Each scene shows the same named points in several views. A view is turned or mirrored, shifted and resized as a whole, has a little noise and may leave points out.
In the rows, zero is written as 128.

Scene 1
View 1
Nes: [ 91 192  74  80  97 133 146 134 149 159  95 132 157 109  93 145 112 133
 115 150 129 123 129]
dakel: [143 134  72 107 101 141 133 145 146 124 115 115 183 142 150 152 116 125
  90 125 121  91 145]
zul: [107 186  68  80  83 129 181 203 172 162  83 123 152 144 118 146 129 131
  83 124 121 138 155]
nal: [169  78  79 157 121  79  81  85 141 119 127 113 174 125 118 162 111 123
  97 153 188  81 117]
Duvom: [173  98  67 142  94  75 152 198 180 140  92 113 151 165 132 159 138 128
  61 123 175 123 152]
maso: [138 136  77 137  80  61 141 174 171 183  77  90 146 153  99 139 129 137
  77 159 184 136 133]
saz: [157  99  71 146 107  62 130 151 167 139  96 131 140 139 100 155 122 130
  84 138 198 120 134]
luno: [164 121  82 133  97 109 122 152 162 145 117  83 187 156 146 158 130 123
  70 141 147  98 139]
reko: [168  80  74 145 137  54  96 101 155 116 122 148 139 107  90 169 119 117
 101 146 210 107 118]
dom: [172  98  70 152  88  73 144 191 174 146  92  98 158 172 135 153 134 131
  59 131 174 115 148]
mem: [103 200  72  72  91  98 189 219 193 174  78 135 129 127  87 161 143 127
  83 132 150 169 153]
Nus: [144 131  77 115 112  81 135 154 171 144 105 131 148 118  99 168 131 121
  87 144 178 130 134]
kibe: [130 113  72 129 120  80 108  93 138 126 104 155 141 107  82 147 101 134
 119 149 184 102 119]
peb: [159  79  65 154 105  65 131 145 156 124  87 141 134 149 107 146 108 137
  88 131 193 107 140]
sozo: [156 130  93 121 137  55  85 105 174 156 144 106 163  89  81 196 150 102
  87 174 204 136 106]
satur: [152  86  70 160 107   6 135 156 176 151  74 148  98 133  57 154 123 135
  88 149 246 146 130]
dopin: [176 101  66 129 107  91 153 203 187 123 110 118 163 158 142 172 146 113
  55 108 159 119 160]
Kub: [107 185  69  87  88 106 173 187 174 171  80 124 142 131  97 147 129 134
  89 140 144 147 146]
rifa: [180  93  78 156  84  86 130 180 173 154 105  68 184 184 156 153 138 126
  51 138 162 103 148]
vop: [119 145  83 115 116  87 101  81 140 152 112 132 152  96  76 153 109 131
 122 173 178 110 109]
toru: [127 167  95 107 114 118  84  85 148 165 140  83 198 102 108 168 130 116
 103 180 143 105 108]
View 2
maso: [133 138 158 121 130 123 124 143 160 134 147 138 164 121  97 103 158 111
 138  84 156 140 153]
luno: [143 165 158 134 154 108 138 160 150 138 141 155 151 117 120 120 161 133
 111  99 127 145 156]
Duvom: [138 148 167 138 137 108 134 148 156 116 137 160 140 133 126 116 169 117
 136  63 145 156 149]
zul: [153 175 138 108 114 123 104 165 136 120 119 160 188 135 124  95 146 109
 109  83 161 145 129]
Nes: [134 168 123 108 122 113 103 169 138 133 121 139 182 113 123  96 129 118
 103 122 163 119 143]
vop: [112 143 128 123 140  98 117 156 149 147 135 120 154  96 115 102 126 127
 121 144 161 103 169]
Nus: [120 149 146 132 108 111 119 151 145 132 132 142 148 120 135 112 145 109
 126  97 168 144 156]
reko: [ 94 133 150 156 136  84 137 146 151 133 135 132 109 103 144 123 146 126
 136 112 160 125 179]
nal: [108 142 153 152 166  81 146 152 155 141 142 139 117 100 131 127 149 141
 126 122 137 121 176]
rifa: [150 157 176 139 163 111 146 151 159 131 148 161 148 127 110 120 176 131
 126  71 122 155 153]
Kub: [140 159 139 109 109 125 102 159 143 125 124 147 182 129 119  95 141 106
 119  89 168 141 137]
peb: [114 133 153 139 147  86 131 143 156 115 129 144 127 121 128 110 157 123
 144  81 155 126 154]
dom: [141 155 167 138 143 112 139 150 154 126 142 161 146 129 119 119 170 125
 129  72 135 156 152]
saz: [114 134 155 138 133  99 130 142 155 126 137 143 133 120 124 113 154 119
 142  88 159 133 163]
mem: [141 160 140 109  83 137  97 157 137 121 125 149 186 137 124  93 144  96
 120  79 180 157 135]
toru: [127 168 139 129 141 115 127 169 144 165 146 129 161  94 118 118 135 134
  95 151 141 130 175]
kibe: [102 137 133 134 139  84 124 151 147 130 127 130 132 104 133 110 133 127
 131 122 164 107 167]
dopin: [140 161 165 143 132 107 134 155 148 117 130 168 139 136 142 121 170 119
 124  63 141 164 147]
View 3
mem: [133 152 103 161 121 110 124 130  73 169 195  82 149 108 114 148 136 104
 128 145 124 130 129]
dopin: [148 143 131 164 121 148 132 136 115 124 156 104 140 144  89 176 106 111
 104 126 171 191 122]
Nes: [104 135  95 170 140 103  98 147  68 133 155 117 150 131 139 139 159 105
 154 143 166 124 122]
kibe: [108 117  68 187 126 130 119 122  80 113 130 133 147 189 129 150 174  97
 118 110 194 149 108]
saz: [125 134  95 178 120 146 128 107  95 118 144 114 146 176 108 154 143 106
  91 105 166 167 112]
satur: [125 137  66 186 102 155 143  71  86 132 155 106 145 192 104 144 162 101
  62  86 144 163 108]
toru: [110  95 101 151 167 121  93 135  88 109 132 141 157 172 138 130 170 127
 142 134 174 144  96]
Duvom: [138 151 128 170 118 152 125 114 110 120 152 105 142 150  95 166 113 112
  90 112 159 184 124]
dakel: [118 134 130 172 141 127 102 164  97 105 132 125 144 140 120 164 125 109
 144 136 197 170 127]
Nus: [132 126  90 165 122 132 129 123  86 138 164 109 145 155 113 154 148 107
 115 129 156 152 110]
maso: [113 148 118 167 134 137 104  98  91 125 157 104 150 148 116 133 139 121
  91 108 135 153 120]
zul: [121 158 122 169 127 109 109 148  78 145 177  94 146 103 119 154 124 105
 141 142 151 140 135]
luno: [123 127 138 159 149 141  99 137 112 102 133 125 148 153 113 154 122 126
 117 124 175 179 115]
vop: [103 108  75 173 141 121 105 123  74 117 134 137 154 183 139 133 184 111
 128 121 178 136 103]
sozo: [137  82  80 142 151 143 126 105 100 129 142 134 154 200 116 137 175 129
 110 128 157 157  75]
nal: [117 105 101 175 143 151 112 123 106  85 107 148 148 206 119 153 155 115
 106 105 205 179 101]
peb: [119 141  95 192 110 149 129 110  95 110 136 117 140 179 109 160 139  97
  91  94 182 173 124]
Kub: [120 151 109 167 127 112 111 131  73 148 176  94 152 116 121 143 137 106
 129 134 143 134 130]
dom: [135 146 138 161 131 150 116 119 114 114 146 106 143 151 100 162 111 121
  97 115 162 186 122]
View 4
nal: [114 118 136 120 119  50 105 128 165 110 136 113 192  51 127 146 125 138
  71 141  63 196 144]
rifa: [ 99 127 124 126 184  73 142 143 176 111 182 113 209 105 153 102 148 143
  93 173  82 134 116]
dakel: [135 124 166 133 158  63  92 124 158 142 192 131 188 123 111 121 149 130
 111 200  70 179 119]
vop: [145 112 142 104 120  94  89 119 121 101 140 143 166  57  93 159  88 116
 108 176  82 205 142]
toru: [154  96 150  88 138  84  88 106 138  99 164 130 205  93  94 138  81 132
  73 209  69 201 168]
Nes: [162 122 165 112 154 109  83 118 108 119 180 159 160 115  80 142 103 108
 144 222  90 190 125]
satur: [ 97 161  90 110 156 115 150 140 116  86 127 141 160  23 131 169 119 108
 139 104 102 161  98]
dom: [105 140 125 123 188  76 139 137 157 116 183 119 205 102 142 119 151 132
 110 163  84 143 108]
maso: [116 121 112 108 178 124 141 149 131  83 164 139 175  79 133 118  94 118
 124 187 103 140 121]
luno: [122 119 140 120 171  69 119 130 163 119 182 120 206 108 130 116 134 138
  93 187  76 162 128]
reko: [114 145 122 109 129  66 108 120 137 110 132 125 187  38 112 174 127 124
  94 112  70 203 131]
zul: [146 143 155 118 198 115 111 124 112 128 209 157 173 143 100 127 135 106
 163 215  97 156  96]
peb: [104 143 125 135 146  80 124 144 143 117 148 133 164  55 131 143 145 118
 126 134  81 167 101]
Kub: [144 142 143 108 189 125 116 124 104 113 193 160 168 121  97 138 118 105
 162 205  99 158 104]
sozo: [130 137 114  70 157  90 116  98 125  86 146 130 216  57  99 173  88 131
  78 142  76 200 157]
mem: [144 162 137  96 216 136 126 113  87 112 204 167 178 130  94 151 117 100
 179 200 109 155  90]
dopin: [109 160 132 122 199  72 135 123 152 133 194 123 210 115 134 137 170 133
 125 149  79 150  96]

In a view up to two points have been moved. Name them for each view, in the order of its rows, or write none.
view 1: dom, Nus
view 2: vop
view 3: toru
view 4: maso
